A landscape with many valleys, sampled at points; each row gives a point and its height.
A ball rolls from a point to the lowest of its 2 nearest points, and stops where none of them is lower. Distance is the straight distance between rows; heights are no part of it.
suk h=210: [ 10  10  -7   9   5  18  -2  -6  -8 -14  16   9   7   4  18  18 -21  11
   2 -16 -37  15   8  28   4  14  22   7]
vemi h=330: [ -9   2   5  -1 -11 -10   7  15  15   4  18 -29  -4 -10 -23 -11 -23   0
  10  -9 -24 -29 -12   2   5  11 -16  12]
vagov h=441: [-14   2  11  -6   4 -11   5   7 -14  11   1 -17 -10 -10 -30   4 -17  18
  27 -34 -14 -24 -15   6  -2  11   2  38]
totu h=329: [ 13 -14   9 -12  14  11  15  15  13  23  -3  12  -5  -5  -6 -29  33  -1
  -2  -3   6   7   0   8 -24 -20 -16   0]
Bezu h=309: [  5  17 -15 -15  -2   6  -4 -16 -28 -15 -11 -12  11  -2   2  40  -3  15
  19 -32 -36   3  -3   5  -7  24  -2  15]
Zuteb h=555: [-11  -1   2   5   6   8 -19   3 -11  14  11  20   6  -4 -11  16  -1  13
  -6   5  19   6   2 -18   3 -31  32   6]
vez h=424: [ -5   3   1 -12 -16 -24   9   7  15 -21   2 -31 -10 -10 -12  -3 -13   2
   8 -11 -19 -23  -4  18   4  32 -21   1]
pim h=515: [ -7  -9  11   5  13  16 -12  14 -22  33  36   0   6  -3 -10 -23 -20   3
  11  -2  -9  -6  -6  -1  -5 -19   7  29]
paf h=726: [-11  -7 -15 -10  -6   7   9  12  18  -8  27 -20  -7  -7 -18  -2 -28  -9
 -11 -13 -33 -17  15  13  29  15   2   1]
vafu h=537: [ -9  -2   8   2   3  17 -22   6 -14  25  30  11   4   0 -13  -6 -13   6
   0   6   0  -4  -2  -7   8 -23  24  18]
fofuf h=493: [  5 -10  11  -7  14  -6  -6   8  -8  13  -2  10  -2  19  19  27  28   8
   7 -14  29  -8  -3 -35 -27  -2  -3 -19]
fav h=203: [  6 -10  15  12   5   9  13  17 -19  34   8   2  -4 -21 -13 -32   2   4
 -13  11  16  21   6  11 -11 -30  -3  18]
kasun h=423: [ 22 -20  17  -1  18  15 -12  -3 -20  -4   9  23   1   9   7 -19  -8   6
 -11   5 -11  11  12  46 -14  -1  13  10]
Dasu h=569: [  5   8  24 -10  21  -2   4  -4 -13   7  13  23   1  14   2  20  13  20
   0 -25  -7 -16 -12   1 -21 -18   6  16]
Sufeb h=818: [ -1   1  -8 -30  20  15 -10   6   4   7   6  -2  12  17 -10  18   7   7
  21 -16 -13 -24  -9  -8 -10   1   7  20]
felo h=533: [-18  -8   5  12  24  -3 -22  12 -18 -17 -50  17  14 -10  -6   3  12   9
  -7   9  17  23   8   0  -3 -12   2 -27]
Tisu h=642: [  0  -8  -6   9 -23 -12  20  23   1  18   4 -35  13  -6   0 -10 -12 -25
  -5  24  37   4  20 -30   2  -2  -9 -21]
Tete h=306: [  9 -26  -3  12   2 -15  -9   4   3   7   2 -12  -1  -1  35  22   5   6
   0   7  35 -11 -10 -18   3   6   4 -38]
nit h=636: [-18  -6  -9  19   6 -23  10   9  10  -4 -23  -5  27 -10   9  -4   8 -13
 -13  29  39  16  16  -3  20   9   6 -13]
Kufem h=345: [  0  -3   6  -7  17  -6   1  -5 -22 -36  31 -13  -9 -15  11  -1 -26  -3
  -4 -16 -32  12   4  20  19  25  10  21]
Dusag h=631: [-21 -17  12   9   6   1   9  -2   1 -20 -70 -19  12  -9  -9  -3   7 -15
 -10   9  33  12  14  -6  22  12  -6 -14]
Dapeb h=647: [  0   7   5 -14 -20 -26  -6  -4  -6  -6 -12 -17  -4  17  11  12   1  16
  21 -18   5 -28  -9  22  -6  39 -15   5]
bab h=705: [ -8   5 -19  20 -10   6   1  -1   5   1  18  16 -15 -15  -8   3 -11   1
 -23  24  22  11   4  -4  20 -21  20   3]
babup h=408: [  8 -11   7 -17  21   6  -5   2 -16 -23  26  -9   0 -12   1 -22 -18 -15
  -5  -3 -25  12   5  29   7  15   9  30]
lado h=443: [ 10  20  20  -3   8 -10  -4   3 -16  -7  15  21  -2  -1   8   3   8  17
 -22   5   4  18 -11   4 -19 -27   3  16]
fugo h=721: [ 26 -16 -14   4 -18  13   1  -4  25  -7  -5 -22   3  18  23   7 -14 -18
  19   0  -6  -9   6   8  -1  28   6 -35]
vena h=804: [ -4 -18  -2 -16  33  21  -6  16   0  11   8  35   8  11  -2 -16  20  12
  14 -13  -5  -9   0   0 -20 -17   5  -8]
kedep h=556: [-11  -1   3   8  19  -3   3  13 -15  23   4  22  10  -3  -9  27  13  17
  -6 -12  25   3   8 -30 -18 -29  20   5]
vone h=498: [ 10   4   8  -4 -16 -16  12  -3  22 -14   4 -27  -7   4  10   0  -3  -1
   4  -3 -15 -21  -8  22  -1  25 -25 -10]
moges h=367: [ -5  35  -3   3 -16  -3  -4 -11  -3 -21  15  17 -12   7  12  10  10  -6
 -13  15  14  15  -5 -15  -1 -16  -1   7]
Zare h=438: [  5   2 -29 -12 -20  11  -6  -8  13 -26  14  -4  -6  29  15   2 -18 -35
  14   9 -11 -24   7 -12   7  22  -6 -18]
kopu h=204: [  1 -18   5   1  -8  12   9   1   7  26 -27  -2  -3 -21 -23 -23  10  -1
 -15  16  25  17  16   5  12 -25   7   0]
buva h=399: [  5   7 -27 -13 -20   7  -2  -6   4 -27   8 -19   4  25  16  13 -19 -17
  19   0 -23 -21   6  -4   6  38 -11 -15]
fika h=545: [ -5  -4  12  13   5  -9  25  19   3  26  16   3 -14  -4   3   0  28  27
   3 -12  14 -13 -15 -12 -21  -3 -27  -3]
sek h=467: [ 10  -6  -2  13  10  21 -28  -6  -2  -4 -11  33  18  12   9   3 -12   9
  13  -2 -22  12   2  19 -13  -7  33 -15]
nodus h=674: [  5  -8   2 -15 -27  -1   9  -7  17  17 -15 -14   6  -7 -14 -32  12 -25
 -14  22  19   4  17 -13   5 -12 -16  -5]
lavu h=754: [ 19 -13 -13  -8 -24  19  -4 -22  33  -5 -18  -5  -3  12   4 -18   0 -33
   3  10   2   3  12   7   2   4   1 -21]
fis h=738: [ 31 -15  -4 -10 -21   6   2  -5  23  -5  -1 -22 -10  19  17  -6  -6 -24
   5  10  14  -9   0  -1  -5  10  -2 -32]
vasu h=513: [ -8  -2  11   2   9  -6   9  14 -23  33  -5  -4   0  13  -2  32  25   3
   7 -17  35  -8   5 -50 -23   2  -4  -3]
dade h=445: [  4  -9   7 -28  38 -10   9  12 -29 -20  12 -14  -1 -22  -2  -3  -3  14
  19 -24 -27  -1 -12   6 -10  16  -2  33]
kikuf h=426: [  9  -4   6  -9   5  17  -8   4  -1  -7  25   3  -9  -2  -7 -23 -16 -10
 -10   6 -13   4   1  28  10  -2  16  21]
rudos h=526: [-12   5  10  -1   5   4 -17 -14  11   9  19   7  11  15  12  28   3  13
   6  -7 -13 -22  -5  -4  14  -1  15  -4]
vaz h=275: [ -2   7   0   0  10   4   0  -7 -16 -24  25  -4  -4  -2  16  19 -25  11
  -5 -24 -35   7   5  26  17  21  14  15]
ror h=626: [ 26  -1   0  13  10   8   1   1  13   1  -1  23   0   9  17  16   1  22
   2  -9 -10   6  -5  22 -29 -10  11 -11]
pigab h=570: [ 20 -13  15   3   3  30  -2 -25 -16   5 -42  21  13  16  -5 -30  -5   2
   3  10 -32  19   3  29   5   5   4  -4]
nelob h=832: [ 11 -10   6 -22  -4  -1 -13   7  -3  10   2 -19  -7  32   7  17   6   3
  23  -6  19 -31 -12 -24  -7  15  -3 -11]
Minep h=506: [  6  18  11   3   4 -21   5   2  -8   3   2   7   1   8  12  41  19  19
 -18   0  26   8  -5 -23 -22  -7  -4   4]
kala h=706: [ 24 -15  -9  -4  -6   9  -4   5  12  -4  -6 -23   2  22  23  18  -5   3
  32  -9  -2 -17   1   8 -10  30   1 -27]
duro h=610: [ 23  16  10   2   6   3   5  -3   2 -16   6  10  -6   8  13  20  -8  20
   3 -18 -20   5 -15  27 -26  -1   7  11]
kivaf h=334: [-20  22  -4  -1   2  -1 -10  22 -14   4 -11   3  14  -1 -18 -10  10  -1
  -3  27  22  27  12 -23   2 -13   0   7]
zotis h=531: [-18   4  16   7   7  -1  20   2 -23  38   3  11  -7  16 -16  21  29  13
   5 -31  16 -17  -9 -36 -27  -6 -16   6]
far h=811: [  1  -8  -6 -29  36  19  -1  15  -7   4  17  16  12   9   1  -2  11  13
  16 -20 -20 -15  -4   7 -18  -3   3  17]
kugo h=500: [-22   0   3   3  14   1 -36   0 -16  -6 -20  24  18  -3  -1   4  12   9
  -1  16  12  16   3 -12   8 -20  15 -18]
tema h=134: [  7 -12   7   5  -8  14   7   5   2  31   6  -5  -6 -18 -21 -33  -4  -5
 -14  14   8  11   8  11   6 -27   4  12]
ravu h=609: [ -9 -15   9  10  -2  11   0 -22  -6 -16 -66  -3   5 -11  -6  -2  10  -5
  -9  12  18  24   9  -3  17  -4  -6 -24]
lafof h=574: [ -8  -6   4  17 -14 -22  -4  -6   3  22  11  -8  -3   6   9  31   3  24
  -3   7  22 -32 -13 -17  14  10  -4 -12]
tet h=855: [-10  -3  -1 -27 -24 -18  -7   5  -9  -1   5 -27   8  24  -5   5 -16  -1
  17  -4  -4 -49  -8  -6  10  39 -16  -1]
sati h=230: [  7 -24  -3  14  -6  -5 -12  -5  27   7   6 -10   2  -1  24   8   4  -7
  -2  13  15 -12   0  -4  11   2   5 -40]
Maniz h=396: [ 18 -19  18  -8  14  20  -6  -4  -7  10  -6  21  -3   3  -4 -27   4   3
 -10  10  -6  12   6  38  -3 -13   7   3]
Tad h=315: [ -2  28 -10 -20  -7  -3   1 -11   3 -39   7 -14 -14  10  -6  13 -12  -9
  15 -14 -18 -15 -15  -3  -3  19  -7  25]
Guge h=51: [ 11   1  -2  -4   1   9 -13  -5  23   1   3  -2  15  14  20  -4   9  -7
  14   9 -19  -2   1  11  -1   6  -3 -19]
Feda h=576: [ -6 -13   0   3 -20   1   3 -28  24  10 -13   7   4 -10   4 -19   6 -14
 -22  20   6   5  17   6  29 -10   0 -21]
voke h=710: [  4  12   8  -3  -8 -10   7  17   6  17   6 -15   5  -9  -5 -21  21 -10
  -9  19  12  15   1 -15 -11 -16 -22   6]
ritu h=511: [-17  22  33   3  -3 -26   2  -9 -13  11   5 -14  -2   2 -18   1  -3   6
  18 -17 -13 -20 -32 -19  -3   0 -13  33]
mifet h=673: [ 18  -5 -17  23  -3  -7   8 -17  25   4  18   9 -12 -12   9  17  -6  14
 -30  15   9   5 -15  11  18  -5   0  -9]
seru h=470: [-11  -6  -1 -13  17  11   1  14 -18  17  19 -18   0  -7 -25   6 -20  12
  22 -30 -21 -23  -8  -2   1   7   9  40]
kibaz h=741: [ -9  -3 -27 -12 -13   3  19   0  16 -26  15 -12 -15  -9  -7   2 -27 -29
 -15 -20 -40 -10  25  12  27  20 -15  -7]
Vonak h=620: [  3  -7   1  -2 -15 -13   1  22  -3  15  12 -29   3   5   8  -1   0 -10
   1  19  33  -7   3 -37   3   0  -5 -23]
bol h=543: [ 18 -13   0 -19  20  19  14  -2   9  11  -9   8  17  -2  14 -24  18  -4
   9 -12 -29   6   9  35 -11   1  -9   1]
gizu h=370: [-11  12  -1   6   7   6   1  24 -13  37  10  -5   9  -4  -7  -5   6   6
  13  -1  13  12   4 -34 -22 -25 -12  13]
Pegim h=473: [-16   2   0  11   5  16 -35 -15 -15 -14 -18  32   3   4  -2  -3  -1   6
  -2  21  -1  19  -1   2  13 -18  18 -21]
Bav h=340: [  3   8 -34  -8 -18   7  -2  -5  -2 -22   2 -27   2  -4   7  20 -15  -1
  10 -15 -38   1  13   3  10  36 -15 -14]
dil h=518: [ 10 -13  17 -18  25   6  17  11   5  10  16   1   5 -11   4 -33  15  -4
   3 -10 -23  -5  -6  28  -8  -6 -11  17]
kezop h=535: [ -4 -10 -10 -20 -16  20   0 -23  18   1 -14   8  -5   6 -19 -40  -8 -28
 -12  13 -14  -6  15   8  28  -4  -3   3]
sisi h=307: [ -5  18 -19  -8 -10  20 -19  -9  10 -20  17  20 -17  16  -5  -3  -6 -18
   2  10  -3  -4   0  -7   8  -9  13   8]
kefaf h=383: [-29  11  -4  10   8   4  -6  21 -11 -19 -38   0   6  -2 -26  -4   1  -7
  -3  28  29  24  14 -15  14   0   9  -3]
teg h=712: [ -6  -1  -7  -2  -3  -2   7   6  16  -8  20 -20 -11  -9  -3  11 -22  12
  -9 -18 -29 -15   8  27  26  21   3   0]
dabo h=689: [  0  -1 -14  20 -10   2   2 -10  21   1  28  11 -20  -8   2   6 -13   2
 -27  15   2  -4  -4   7  26  -9  13  -4]
bezez h=149: [  3 -16   1  -4  -2   1 -15   0  27  11  10 -10  12   8  17  -7  11 -10
  10  13  -2 -19   3  -3   9   3  -4 -30]
dinat h=677: [-16   3  -4   0  -7 -29   9  -2  -2 -24   4 -18 -21 -22  -5   6 -25  18
  -6 -25 -30  -4   2  29  27  32  -4   3]
nuv h=480: [  6  -1 -21  -5 -28   8  -2  -7  19 -20  10   4 -21  16   3 -10  -7 -41
  -1  21  11 -16  12 -12   5   0  -9 -21]
poro h=260: [-10 -29   2   9  11   3  15   9   3  21 -48   1   6 -27 -20 -14  16   4
 -11   9  34  17  20   2   9 -16   5  -7]
rez h=471: [ -5 -17   1   5  22 -14  -9  14 -10   4 -10  13   8   2  22  31  23   4
  -1 -17  41   2   6 -36 -26  -3   9 -23]
nevo h=654: [ 20 -16 -16  19  15  -9   7   1  17  13   7  16  -4 -19   6  22   6  26
 -23   9  23  11  -9   6  -3 -17   5  -8]
velit h=516: [ -4  -4 -15 -25   0  18  -1 -17   6  -8  -3   3   3   5 -12 -42 -11 -29
 -13  13 -30  -2   9  22  25   5  -2  17]
nopu h=727: [  1  18   5  15  -6 -16  25  18   4  16   6 -15   3 -22  -3 -10  10  -1
 -20  17  19  24   4  -5  -7 -18 -15  12]
kavu h=773: [ 14   2  -8   0 -20   7  22 -18  36 -13   4 -12 -11  -1   8  -3 -13 -19
 -11  -9 -23  -5  12  27   9  13  -5  -6]
zazok h=448: [ 18  -6   6   3  15  19 -19  -3 -20  -7   5  33  12  17  10  -4 -15  11
   2   0 -20  12   9  33 -15  -3  26   1]
suge h=575: [ 15  -1 -17  21 -26  29   1 -21  17  -7 -33  16   6  13   1 -21  -4 -31
  15   6 -23  17   9  11   1  18  15 -11]
vadeg h=444: [-19   1  -6  12  -1  19 -16 -12 -15 -18 -20  24 -13  -3 -13 -10   0  -4
 -11  30   8  19   8   2  31 -16   9 -18]
mipo h=764: [  7  12 -16  23 -11 -26  28  10   9   2  13 -15   0 -13   4  19   0   8
 -23  23  33   8  -5 -13   6   5 -14   5]
pas h=670: [ -2 -17  -8  19  16 -25   9   4   8 -10 -41  -4  27 -10  26   1   9 -16
 -15  17  46  23   9   6   8  19   3 -20]
bafe h=655: [-13 -11  13  -2  10 -10   4  13  -6  -8 -60 -16  18   0  -1 -15  18 -20
  -5  19  36  20  20  -9  10  18 -10 -17]
padi h=416: [-24   0  -4   7   6  17 -13   7 -19 -15 -27   9  -3  -7 -31 -10  -1  -1
  -6  31  18  20   8 -10  25 -16  11 -10]
peve h=451: [  3  -3 -19 -28  23   0   2  -1 -15 -31  14 -16   2 -18  -2 -24 -19 -21
  -5  -1 -34  13  -6  12   8  12   3  34]
Tud h=235: [-15  25   4 -18 -12 -25   2 -13  -4 -31  -2 -17 -12   7 -22   6 -13  -8
  19 -16 -12 -23 -24 -13   0  24  -8  32]
Duf h=691: [ 11   2   1 -15  -8  -2  -7   5   7   7 -19  -9   4   3  -2 -21  25 -19
  -8  26  22  21  10 -12  -6  -7 -16 -13]
vam h=491: [ -1   3 -27 -28   7   9   2  -8   6 -18   3 -12  13  -4   0 -28 -10 -27
  -7   4 -40   6   5  19  14  11  -7  16]
bebi h=784: [  5   5 -14  16 -21 -16  16  -6  16  -9  14  -8 -10  -6  15   9   4 -10
 -23  28  27   2   2 -10  11  -1  -9 -15]
Nimi h=206: [  5   4 -10   5  -6  29  -7 -18   2 -15  -1  27 -20  12  -1 -20 -14 -17
  -8  11 -15  15  10  29  16  -3  14   0]
kagud h=841: [  3  -1   2 -21 -19  -3 -14  -7  -5  -2   7 -21  -2  36   6  17 -10  -6
  16  -1  11 -38 -11 -19  10  23  -1 -11]
lefan h=745: [  1  22  -4  23   5 -26  28  21  -1   9  12  -6   9 -18   3  12   3  15
 -24  15  25  22  -4  -7  -7  -8  -9  21]
Nup h=363: [ 19  -7   6 -13   6  13  -3   1  16  12 -11   8  -3   1  -4 -21  19  -3
  -3   7   1  11   2  18 -12 -18  -4  -3]
rubov h=756: [  2  -1 -21  -6 -24   3  24 -14  26 -21   4  -3  -8   5   8  -4 -19 -41
  -9 -12 -35 -15  28  14  15  20 -19 -11]
Sepob h=510: [-10  11  22  16   1 -16  14  12 -10  28  11  -4 -15  -6  -8   2   8  26
  11 -21   5 -14 -24 -14 -21 -10 -20  21]
Busa h=373: [-14  27  -2  21 -30 -14  15   4   1  -5  29 -12 -13 -12 -10  -5 -16 -14
 -10  13   8  -2  -5 -25   2 -15 -18  10]
vud h=409: [  4  24  10  -4  -4  -1 -11  -3   2 -11  16  12  -4   6   6   0   9   3
  -9  11  -1  13 -13   0  -8 -18   0   8]
tuv h=233: [ 24  12 -27   2  -7  25   2   5   4 -15  -6  -6  16   4   8  13  -5  -4
  21  -8 -34  19   5  12 -18  19  11   0]
fanin h=774: [ 16 -24   0   9  -2  12 -15 -11  16   4 -46  11  -1  -6   2  -9  15  -8
   0   4  17  22   6  10 -14 -14   6 -28]
kaso h=788: [ 21  -9  -2   4 -20   3  24 -17  42   2   9 -10 -20  -9  -1  -4 -10  -8
 -24  -3  -4  -8   1  25   9  -1   0   1]
laret h=371: [  1 -21  -8  15  11 -26   8  21  -8  11  -2 -15   7  -5  25  31   3  11
  -2   3  52  -7  -6 -30   5  13   6 -21]
pibe h=659: [ -3 -11  -6   2 -29  -3  12   6  13  21  -5 -24  13 -13 -13 -23  -2 -28
  -8  25  26   1  23 -21   7 -11 -11 -16]
Mutu h=492: [ -6  -4   4 -15  22  12 -11   9 -21  13  31  -8  10   0 -15 -13 -23  -2
  14 -11 -19 -13 -13  -5  -3  -2  13  47]
paga h=429: [ -9 -20  -5  10  29 -24   4  32 -11   4 -13  -3  14  -5  31  26   7  -4
  -2 -16  56   0   2 -32 -12  17  14 -14]
Pip h=554: [ -6 -14   9 -11 -16  15  -2 -29  11  14 -19   9   0  -5 -12 -35   2 -11
 -18  17  -6  -1  16   9  36 -11   0  -7]
kig h=483: [  4  -5  17 -15  28  -8  19  17  -4  -6  15 -12  -6 -19  -2 -15   2  12
  16 -21 -27  -9 -14  21  -7  10 -11  23]
lugug h=572: [  7  -3  17   4  12 -10  20  12  12  13  13   7  -9  -2  16  -1  30  22
  -2  -8  -2 -10 -16  10 -19  -5 -24  -4]
dozu h=475: [ -7  18  28   9  -4 -25   8  10  -5  12  12 -18 -12 -10 -12  -9  -3  13
  14 -11  -5  -6 -31 -19 -17  -7 -23  23]
lod h=405: [  3   4  -7 -30  25 -16   2  -6 -30 -31   0 -21  -5 -25  -2   9 -11  14
  14 -19 -34  12 -18  -1  -2  18  -3  26]
vepo h=621: [  8  -7  -8   8  25 -16  11  21   2   3 -17  26   2  -8  13   7  30  16
 -17  -3  31  23  14  -9 -36 -12  -4 -21]
fomu h=46: [-10  -7   0  14 -23  10  10  -7   2  27  10  -3  -4 -20 -22 -36 -16 -15
 -20  19   3   6  17   1  24 -24   2   3]
reg h=384: [  6  13   5 -15   5   9  -4   5   5 -15  23  -5 -10   1  -9   1 -12   2
   4  -9 -15  -5 -13  10  -2  -2  10  27]
Tozem h=295: [ -6  29  -2  12 -23 -14  10  -8   4 -23  26   3 -28  -2   5   7  -1 -10
 -14  10   8  -6 -11 -16   4  -9 -13  10]
Piru h=430: [-10  24  13  18 -14 -13   8   8  -6  14  23 -22  -4 -15 -10 -10 -16   2
   2   2  -2   5 -16 -22  -7 -21 -19  18]
Zil h=595: [ -2 -15  17  10  -2  27   8 -38 -14 -13 -60   6  -3  -8  -6  -5   0   5
 -11  10  -2  22   5  -6  26 -11  -5 -19]
Fovom h=487: [  0  -5  -1  15   9  11 -33 -13   9   0  -7  29  15   8  18  16   0   7
   9  -3  -6   4  -3   1  -9 -12  27 -22]
gurek h=562: [ 11   8 -17  13 -14  26 -14 -14  17 -16 -12  19  -1  17   5  -8  -7 -20
  12  11 -16  18   3  13  -4   2  16 -14]
von h=377: [-21   6   4 -26   5 -37  -2 -16 -30  -6 -21 -13  -2 -25 -30   8  -1   8
  24 -33 -14  -5  -7   6   9  25   7  33]
bevok h=544: [-12  -3  12   5  17   6  11   4 -17  35  10  20   2   7 -16  24  19  15
   2 -25  15 -13  -1 -32 -21 -26   9   7]
dev h=126: [  7   3 -11  15   0  25  -3 -11  -7 -19  16  21  -9  10  16  -6 -24 -11
  -8  -3 -29  18  15  35  15  13  24   5]
rus h=588: [  9   3  10   1  19   0 -20  -3 -22   0  -7  42   9  11   9   2   5  22
  -8   1   2  14   4   6 -21 -30  16 -11]
Buki h=202: [  3  -7 -16   6   1  23   3 -12   2  -9  10   5  -1   5  12 -15 -24 -20
 -14 -10 -36  18  28  36  33  16  16  -1]
zifu h=425: [-17  -1  18  -8  11 -27   7  -5 -32  -3  -2 -13 -10 -21 -28   3 -21  16
  27 -32 -15  -8 -11   8  10  23  15  41]
bopat h=512: [  4  -4 -19   1 -22   7 -16  -6   7 -22   2   0 -16  13  13  -4  -4 -34
   3  20  29   0   7 -23   6   0   5 -32]
movu h=547: [ -6   1   6  11  -7 -12  -9 -16  13  11  14   2  -2  12  14  34   2  25
  -1  -1  -1 -27 -14   0  13   9   3  -9]
susa h=560: [-11  21  18  12 -10 -13   2  -9  -3   3  28  -1 -12  -3  -6  13  -9  16
  -9  -5  -2 -15 -22  -7  10  -9   4  22]
mek h=598: [ 11  -5   7   7  17  -9  13   9   7  14   3  21   2  -6  20   1  30  18
 -15   4   9  11  -3   6 -21 -19 -12 -15]
virot h=395: [-14   3   5  -1 -14 -11   0  13   3  17   5 -23  -9  -2 -25   0 -13  16
  26 -22  -6 -37 -12   3  -5  16 -13  21]
Kudot h=646: [ -3 -14 -10  13  30 -20   4  32   5  -3 -31  12  13 -10  12  10  17   0
 -13   0  47  21  16  -7 -24   6   7 -15]
gam h=261: [ -4  15 -16   3  -7  19 -11 -11   0 -20  18  31 -31   8  -1 -17 -10 -21
  -7  14  -8   1   6  12  19 -14  10   9]
non h=339: [  7  23 -14 -12  -4  14  -2  -5  11 -31  12  -5 -11   7   2   9 -13  -7
   8  -9 -22   0  -4  13  -2  11   3  14]
vezis h=683: [  9  -3 -11 -12 -14  -5  -3   3  -9  -3 -12 -25   6  17  20  21   0  17
  31 -15 -10 -24   4  16  -4  45 -15 -17]
Sika h=593: [-23  19  18   5  -9 -24   2 -16  -2 -11  17  -4 -13  -1  -7  12 -17  12
   0 -16 -18 -26 -20   7  22  15   3  24]
kizi h=274: [ 15   9 -24 -14   8  17  -2   1 -14  -8  -7  -7  20   5   9  32   2  17
  26 -24 -34   4   2   2 -21  18   0   4]
rin h=536: [-19  15  31   0  -5 -21  -2 -14 -15  25   0 -10   5  14 -18  16  14   4
  14 -18  -6 -33 -24 -11   2   7 -14  23]
buge h=765: [ 15 -18  -6   9 -24  20 -14 -26  18  -5 -46   4  -5   6   2 -15   5 -25
   5   9  13  18   6   3  -2  -1   5 -27]
tiru h=794: [-11 -18  -1  -3  25   6  -8  17   0  11  -2  32   6   1   5  -8  34  10
   7  -8  17   1   3 -17 -24 -18  -1 -26]
lafo h=561: [ 20  -8   4  -2   5  22   0 -16   5  12 -32  16  24   8   7 -28   9  -5
  10   4 -31  17   7  31  -5   2   2  -7]
fuzat h=287: [ -9  20 -14 -16 -12   8 -15  -4   9 -12  24  -1  -3  17 -13  -4  -7 -19
   5  10  -4 -18 -12 -27   3  -6  -1  19]
Fakon h=508: [ -6   2   8   2   9   3 -25 -19   5   6   5  18  14  14  14  32  11   8
   3  -4   4  -8  -5 -16   0 -15  21 -11]
sape h=582: [  8 -17  20  -3  -2  32  -1 -40 -12   2 -44  14  -2   9  -8 -25  -2   5
  -9  15 -16  14   5  10  25  -8  -2  -9]
Lotad h=825: [  9  -7  -5 -22   6  11 -21   8  13   6   4  -8   4  25   3  15  11  -1
  22  -5   8 -21  -8 -19 -16   3   3  -6]
zomus h=602: [  4   0  12  -4 -17 -26   0   9   4   7  -4 -16 -17  13   5   8   9  22
  14 -11  13 -31 -17  10 -11  25 -21   4]
pazum h=532: [ -4  24  22   2  -9 -14   0 -12 -12   9  10  -3  -4  10  -5  32  14   9
  -9  -5  13  -9 -17 -24  -5 -10  -3  17]
Meren h=552: [  5   6  18   1  -4 -18   9   7  18   1  12 -15 -10  -1   7   1  11  15
   4  -3  -9 -20 -19  14  -6   7 -22   2]
Kodo h=479: [  4  20   3   5  16 -21   7  13 -13   1   1  23   8  -4   7  22  14  23
 -25   5  22  23   5  -8 -22 -21   4   8]
devab h=314: [-23  15  -5 -26  -9 -39  -2 -18 -17 -24 -18 -20   0  -8 -28   5 -11  -4
  23 -20 -14 -17 -13  -9   8  34  -5  30]
Kiv h=597: [ -5  -4   8  10 -16 -14  -3   8   7  18  20 -18   3   3   7  12   5   9
   1  15  16 -25  -5 -22   7   1  -9 -17]
vobi h=272: [ -1  -6   5   7  16   1  23  28 -11  29   4  14   0 -17  -8 -23  25  10
 -10   2  18  20   8  -2 -20 -26 -11   1]
vov h=407: [-22  28  -1   9   5  -3   1  23 -19  27   4  -9  24  -4  -4  -5  -2   1
   6  10  14  25  13 -30 -11 -19  -8  19]
Mefo h=238: [-12  19  -7  -6 -16   2 -16   3   1   3  20  -4   7   8  -9  -6   3 -13
   1  21  10  -2  -4 -35   4 -14  -3   6]
tovum h=289: [-12  19  -8  -8  -8   8 -20   6  -9  -2   3   8   3   5 -19 -20   8  -9
  -5  29  10  16   0 -20   7 -20  -1   8]
Nur h=328: [-11   5   0  13  13  -1  24  35  -7  33   9   2   2 -10  -1  -9  21  10
   5  -5  20  18   8 -27 -30 -15 -21   2]
Butot h=573: [ 12   3   2  16  11  -1 -16  -2 -14  -6 -31  36   9   5   9  -1   8  18
  -9  10   4  30   4   8 -24 -23   8 -25]
vas h=587: [  5  12  14 -12   9  -3   4  -3  -4  -5  -3   4  -7  12  -1  30   6  25
  13 -31 -11 -18 -13  17 -17   7   0  19]
Lipa h=354: [  4  21  -6 -14   4  -9   1 -14 -26 -34  -7 -16   2 -13   6  21  -9  15
  19 -27 -40  13 -13   7  -4  24  -7  17]
vilid h=558: [ -7  -2  26  -3  23  10   7   1 -27  28  24  20   5  11 -14  11   9  12
   5 -26  -7 -21 -10 -11 -14 -21  10  26]
Pudin h=630: [-23   8  12   6  -4 -35   3  -7  -3  -7   7  -7 -13 -14  -8   7 -21  26
   1 -24 -18 -20 -12  26  23  29   5  22]
Ruva h=157: [ -7   2   3  13 -27  -3  17  -1  16  23  22 -18   1 -19 -17 -27 -20 -18
 -14  13  -8  -6   4  -8   8 -21 -17  -1]
geku h=281: [ 14  17 -25   2 -13  15  11  -6   6 -26   4 -12   1  -2  10   6 -12 -12
  10 -11 -39  13   8  17   0  24  -3   0]
Pokug h=253: [ -3   2   5  -3 -19  -5  16   4  25  -3  23 -19  -5 -11 -21 -26 -20 -24
  -6   1 -23 -18  -7   0   7  -1 -15   8]
fefi h=557: [  5  -8   4  22  12   8 -20  -2 -19 -16 -53  24   6  -4  -6  -1   4  12
  -7   8   4  30   3   7 -13 -19   5 -33]
sadi h=783: [  5 -27  -2   7  18  10 -20   7  11   6 -24  24   1  -6   6  -7  22   2
   6  -5  15   9   4   4 -21 -19   6 -33]
pek h=541: [ 12   3 -16  17 -21  14 -20 -15  12 -19  -8  10  -6  18  22  -1  -1 -26
  11  15  10  13  -1 -11  -7   3  11 -30]
rele h=667: [ -5  -3 -11  17  13 -19   7  21   8   4  -9   1  17 -12  10  15  13   6
 -13  18  40  19   9 -13  -3  -2   7  -9]
ratil h=641: [ 23 -11  -3  12  16   0   0   3   9   8  10  26 -12  -6   7  21   0  29
 -18  -2  13   3 -11  14 -17 -22  15  -4]
los h=603: [-14 -11  -3  10 -14 -12   5 -13  11   2 -20  -4  17 -16   5 -14  13 -17
 -17  31  25  10  21  -6  27  -4  -2 -25]

Where does a ball stop that starts at each point below?
rubov: Tozem
mifet: Guge
Kudot: dozu
Butot: Mefo
bevok: Guge
susa: Tozem
vena: fomu
ravu: tuv
mipo: fomu
pek: tuv
movu: fomu
kig: tuv
fugo: fomu

Call two points neighbours if one is among the 2 nearest of the other. Go from one point of each pair to the other, from neighbour to neighbour, staying as low as possible. Name the highest point that can't be avoided.
Mefo / fomu: vov
Tud / Mefo: kikuf
Guge / babup: kedep
Mefo / dev: sisi
